Points on a hilly landscape, in no order, each with its height.
A ball rolls from a point to the lowest of its 4 nearest points, and stops where none of them is lower. Distance is the straight distance between rows; heights are no part of it.
k376: 322,287,-427,-37,690,186,16,62,-167,2,-3,267,-158,-52,143,-146,155,-6,251,155,-155  height 239
k968: 235,304,-604,110,516,78,-111,-68,-233,191,-179,410,-35,-125,79,-166,124,-95,267,266,-117  height 230
k439: -58,-270,402,-171,-44,-193,-25,141,-489,-90,195,28,-461,120,-253,192,-111,64,204,182,8  height 423
k460: 289,246,-267,-46,695,187,119,249,104,-309,425,198,-148,-13,-94,101,296,-125,-66,-13,16  height 275
k525: -174,225,339,-48,30,231,229,-376,403,-207,-50,-25,651,89,311,136,145,111,-261,-94,30  height 668
k693: -183,8,169,226,56,-202,144,-257,96,26,-6,-423,185,-184,-98,-348,181,277,-470,-134,-39  height 388
k898: 2,107,50,209,56,44,119,126,283,-152,6,-113,73,-203,156,-200,187,-30,-496,-381,-62  height 64
k343: -7,-152,267,153,-99,-526,46,-253,-60,4,127,-353,211,-233,-254,-333,61,410,-156,-93,-1  height 151
k952: -26,55,128,227,135,-144,206,40,226,104,127,-219,-78,-142,-23,-317,-1,77,-501,-309,-37  height 67
k267: -307,-161,-254,-60,-383,-40,-127,95,-50,99,-232,145,-132,210,88,3,-246,-160,159,536,103  height 209
k589: 14,-17,-60,33,-154,158,-10,127,-174,277,-47,426,-324,48,323,-98,-328,-141,317,286,-144  height 205
k720: -186,69,-371,68,-377,56,-281,221,22,360,-172,134,179,365,69,190,-345,-549,254,-43,166  height 195
k194: -95,99,114,153,144,-48,173,135,179,32,196,-215,-95,-101,129,-293,120,58,-519,-363,-41  height 61
k957: -40,168,200,147,74,11,177,-98,383,-89,-121,-205,367,-188,235,-134,180,49,-534,-175,7  height 166
k446: 300,233,-38,57,214,199,-17,123,-81,306,-155,314,-273,-84,291,-163,-104,-43,216,-79,-258  height 587
k926: 234,295,-388,15,231,57,-28,46,406,-357,682,139,183,-144,-72,84,454,-191,-269,27,220  height 313
k445: -109,-219,383,-19,-131,-299,163,146,-246,76,413,-34,-458,27,-196,71,-115,70,-13,40,-33  height 317
k774: -384,-232,-207,-170,-405,-54,-73,115,-131,11,-222,133,-256,98,36,184,-297,-114,209,603,58  height 285
k847: 66,174,218,-19,77,233,105,-224,447,-154,-50,-81,681,-64,205,42,264,68,-319,-5,9  height 355
k417: -159,-327,-82,-362,-272,14,-163,207,-345,-187,-266,-73,-315,-35,-175,221,-63,210,285,632,17  height 687
k134: 227,261,-145,214,418,255,36,159,97,-307,222,2,95,-200,-55,-46,360,-139,-316,-268,8  height 255
k103: -204,56,-358,142,-410,38,-263,186,-31,367,-351,172,69,112,135,104,-241,-372,248,129,115  height 188
k252: -160,-68,254,68,192,-184,261,-387,204,-2,-67,-413,299,-89,-43,-326,6,342,-273,-19,-24  height 274
k942: -217,39,344,-100,68,373,156,-550,442,-173,-147,38,563,107,242,187,88,252,-284,-160,46  height 473
k829: 188,136,164,79,160,142,115,164,-44,288,139,241,-417,32,255,-198,-216,-34,88,-28,-296  height 265
k393: 323,304,-303,10,94,38,-104,-291,298,-373,574,27,425,-136,19,140,586,-138,-91,42,195  height 271
k570: 194,112,-53,73,114,155,32,128,-173,366,-119,365,-124,-25,312,-190,-202,-100,225,116,-226  height 345
k71: 165,-216,432,145,-200,-417,107,-299,-137,10,12,-268,308,-287,-302,-349,-53,454,-167,-112,39  height 40
k653: -100,142,-405,-36,-385,140,-285,271,123,230,-326,-79,101,495,46,263,-340,-460,222,-36,217  height 217
k421: -58,-247,330,-57,-110,-344,148,128,-384,-118,344,-79,-287,23,-317,92,-89,164,-44,-97,-28  height 401
k313: -444,-325,-473,-140,-478,-20,-201,152,4,-57,-408,-82,-138,188,-153,217,-176,16,140,378,281  height 340
k469: 193,-240,163,-494,-420,51,-186,377,-410,-232,-613,-137,-466,-269,11,416,-18,277,206,262,-39  height 472
k897: 188,-272,459,-283,-303,-42,21,367,-497,-275,-202,-23,-326,-75,-117,538,-72,194,152,180,23  height 437
k213: -78,-332,204,-250,-270,-3,-73,192,-467,-218,-44,23,-362,-53,-227,386,-146,159,382,442,13  height 506
k780: -22,-126,239,-29,-92,-114,212,223,-126,253,198,-18,-565,143,-1,-146,-228,13,10,-58,-185  height 232
k196: -245,67,190,44,34,-80,268,-293,357,14,-91,-395,451,-132,96,-272,167,362,-421,-50,-22  height 410
k648: 385,272,-254,-41,546,199,26,262,200,-361,406,96,3,-206,-89,78,434,-51,-199,-257,85  height 267
k24: 304,240,-72,200,78,111,-57,69,271,-341,214,-87,327,-196,73,30,428,-92,-342,-191,7  height 246
k505: -298,-156,-421,-26,-524,13,-167,156,90,154,-238,91,4,240,36,117,-292,-247,115,292,127  height 198
k992: 293,273,-1,167,341,191,12,91,197,-268,147,19,167,-237,-97,-25,424,-183,-319,-335,39  height 250
k117: 157,284,138,106,45,96,-4,63,298,-218,31,-112,438,-331,157,-94,325,-58,-436,-111,38  height 242
k489: -177,53,343,-121,203,137,220,-400,362,-110,-121,-240,569,43,81,-212,38,357,-334,-94,66  height 630
k571: -94,12,172,132,95,-60,177,-205,359,36,-100,-355,347,-188,172,-317,107,152,-491,-106,-40  height 319
k307: 155,-246,212,-468,-297,110,-176,310,-439,-209,-488,-140,-441,-171,-97,424,-40,296,295,317,-122  height 453
k767: -185,3,-106,22,-306,84,-54,115,-101,280,-173,367,-199,147,196,-111,-255,-231,270,334,-87  height 196
k458: 30,-36,144,181,156,-41,229,153,85,167,263,55,-516,-37,5,-168,-100,-16,-148,-349,-109  height 39
k431: 36,-406,417,-117,162,162,4,-715,130,-162,-236,-249,377,155,-188,-30,-67,533,-9,-434,-43  height 199
k166: 210,-176,412,168,-361,-520,37,52,-468,-159,148,-214,75,-160,-300,-65,-46,190,-147,-267,159  height 155
k911: -271,-365,406,-171,133,216,63,-726,201,-276,-208,-185,325,156,-170,200,-25,348,-104,-346,-68  height 213
k192: -233,-161,-32,-141,-239,-39,45,30,-141,147,71,215,-321,149,0,100,-261,15,284,542,-11  height 413
k871: -5,-234,267,152,-156,-572,-21,-59,-185,-20,232,-269,-20,-221,-358,-285,25,197,-214,-192,54  height 216
k139: 278,169,75,198,296,116,29,336,124,39,94,51,-258,-165,44,-127,93,-104,-181,-500,-89  height 68
k191: -86,280,-307,-104,-176,54,-323,348,29,150,-208,-116,167,539,-10,349,-179,-585,458,-61,207  height 303
k490: 251,221,-304,-6,435,158,-149,99,-195,273,-162,313,-151,-110,175,-140,-53,-101,363,116,-272  height 94
k414: -396,-262,396,-191,83,313,115,-809,277,-414,-149,9,275,92,-223,243,114,341,-188,-433,-64  height 227
k384: -202,7,-366,85,-502,8,-255,126,-40,275,-227,236,-4,144,237,67,-322,-329,336,201,-82  height 191
k496: -26,6,149,-57,-73,45,206,72,-107,317,100,254,-479,126,220,-103,-297,-14,62,138,-217  height 222
k227: -132,-116,133,126,26,-280,179,11,80,32,178,-207,-181,-56,-153,-319,40,114,-321,-243,-54  height 92
k502: -347,-154,415,-249,139,290,213,-707,304,-217,-141,-132,372,124,-40,52,48,405,-160,-243,6  height 219
k4: -202,-330,-117,-192,-299,-114,-50,49,-257,19,-198,-21,-256,58,-24,210,-227,32,226,571,47  height 670
k671: 154,-291,505,-113,-384,-166,-4,404,-522,-281,95,-52,-339,-50,-153,441,-1,104,-43,-65,29  height 430
k976: 158,163,-506,105,152,11,-167,13,-221,420,-163,371,45,-19,56,-147,-26,-258,450,61,-135  height 96
k386: -230,-90,-154,57,-334,21,-98,114,-144,309,-68,292,-201,88,243,44,-347,-178,227,394,-45  height 197
k619: -418,-267,-358,-113,-482,-112,-172,194,32,52,-204,-62,-235,219,-18,177,-263,-97,227,396,220  height 221
k253: 17,-251,442,-63,88,-160,129,-607,62,-149,-223,-391,467,-4,-171,-193,-27,537,-60,-273,-25  height 179
k12: 139,157,-452,94,-179,54,-230,-23,-200,466,-220,316,-62,-1,207,-72,-54,-296,399,121,-97  height 137
k499: 396,280,-10,97,427,247,28,130,-75,91,38,237,-179,-50,144,-149,-3,-9,133,-107,-198  height 638
k203: -137,-141,288,-16,79,-144,209,-434,165,-44,-154,-321,357,-42,-73,-254,-1,376,-204,-108,-76  height 208
k309: 135,178,-658,61,159,-211,-193,-3,-296,382,-158,330,28,85,14,-42,190,-383,367,-27,-95  height 130
k260: -137,-88,288,55,-27,-107,136,113,-156,143,316,67,-548,210,-77,-156,-216,25,-96,26,-68  height 241
k441: -109,171,271,-67,75,176,201,-335,445,-194,-138,-202,549,-43,155,-132,44,232,-372,-130,84  height 618
k747: 1,257,-553,67,-127,-70,-323,67,-191,401,-84,102,110,194,5,160,-35,-639,519,-201,77  height 167
k797: -99,-272,394,-132,182,36,140,-652,213,-202,-185,-325,377,28,-148,-102,49,565,-61,-250,114  height 194
k392: 265,314,-117,28,55,-4,-119,-236,355,-358,410,-74,619,-258,-29,113,539,-152,-160,77,94  height 260
k608: 370,180,-282,-53,711,254,36,179,-1,-168,260,252,-74,-31,11,35,189,-36,127,70,-84  height 261
k158: 87,-241,290,-10,94,-348,87,-589,86,0,-92,-406,443,-199,-224,-375,-93,455,-115,-114,-28  height 142
k988: -236,-388,-315,-307,-312,-128,-197,23,-146,-112,-386,-120,-158,12,-93,258,-192,-38,267,492,171  height 710
k686: 171,248,-287,113,262,66,-22,-82,313,-440,591,88,210,-153,-84,193,538,-197,-195,-67,159  height 281
k482: -137,-279,206,-114,-108,-34,33,139,-334,25,177,-6,-449,139,-122,172,-218,50,187,387,-74  height 16
k269: -2,-247,422,-157,-171,-195,16,162,-521,-128,245,-57,-464,27,-275,310,-146,112,173,60,75  height 405
k845: 64,282,-305,-158,-123,29,-439,236,68,267,-24,-159,233,513,27,303,-139,-629,528,-99,307  height 326
k353: -374,-27,-415,-85,-461,27,-252,273,118,152,-239,-23,65,438,40,234,-289,-406,185,91,263  height 200
k346: -113,-99,211,252,16,-394,157,76,31,87,290,-257,-210,-175,-237,-327,82,139,-301,-253,21  height 41
k73: -277,55,-415,148,-624,17,-303,198,-1,238,-289,102,46,391,75,239,-233,-452,212,45,190  height 192
k917: 318,268,-179,30,560,292,38,195,-163,106,-35,197,-216,-120,79,-71,181,17,111,-3,-170  height 394
k713: 221,268,88,70,41,87,-164,-208,386,-318,196,0,739,-242,158,128,424,-112,-206,-62,46  height 252
k106: 91,83,112,284,185,18,223,281,166,2,95,-17,-231,-130,180,-259,83,-51,-313,-369,-7  height 50
k369: -123,-183,162,241,-168,-527,167,-104,-172,21,364,-233,-110,-120,-266,-248,30,193,-219,-196,90  height 190
k101: 281,180,-332,-20,544,249,130,118,197,-368,547,151,-115,-66,-138,103,351,-125,-81,-4,95  height 287
k707: -122,-155,143,-55,-87,-87,203,117,-148,212,236,151,-537,197,-50,-57,-285,47,106,172,-109  height 236
k294: -113,156,-486,239,-322,15,-303,200,-60,360,-274,254,88,168,81,80,-96,-453,364,-100,40  height 184
k344: 203,231,-214,11,362,179,-189,70,-176,348,-102,369,-127,-42,198,-189,-73,-91,293,55,-267  height 282
k791: 433,185,-95,7,642,297,41,168,-14,-167,155,220,-167,-80,38,64,140,-149,107,-125,-40  height 314

Where does a ball stop that starts at each point below?
k269: k490
k686: k106
k4: k490
k502: k71
k926: k106
k911: k71

Call two points neighbours if one is among the 4 nearest of the other. Go from one point of each pair to the other, from neighbour to neighbour, staying as low as possible. Name the highest point that can't be avoided.
k458 / k482: k707
k71 / k346: k369
k490 / k71: k780
k346 / k106: k952
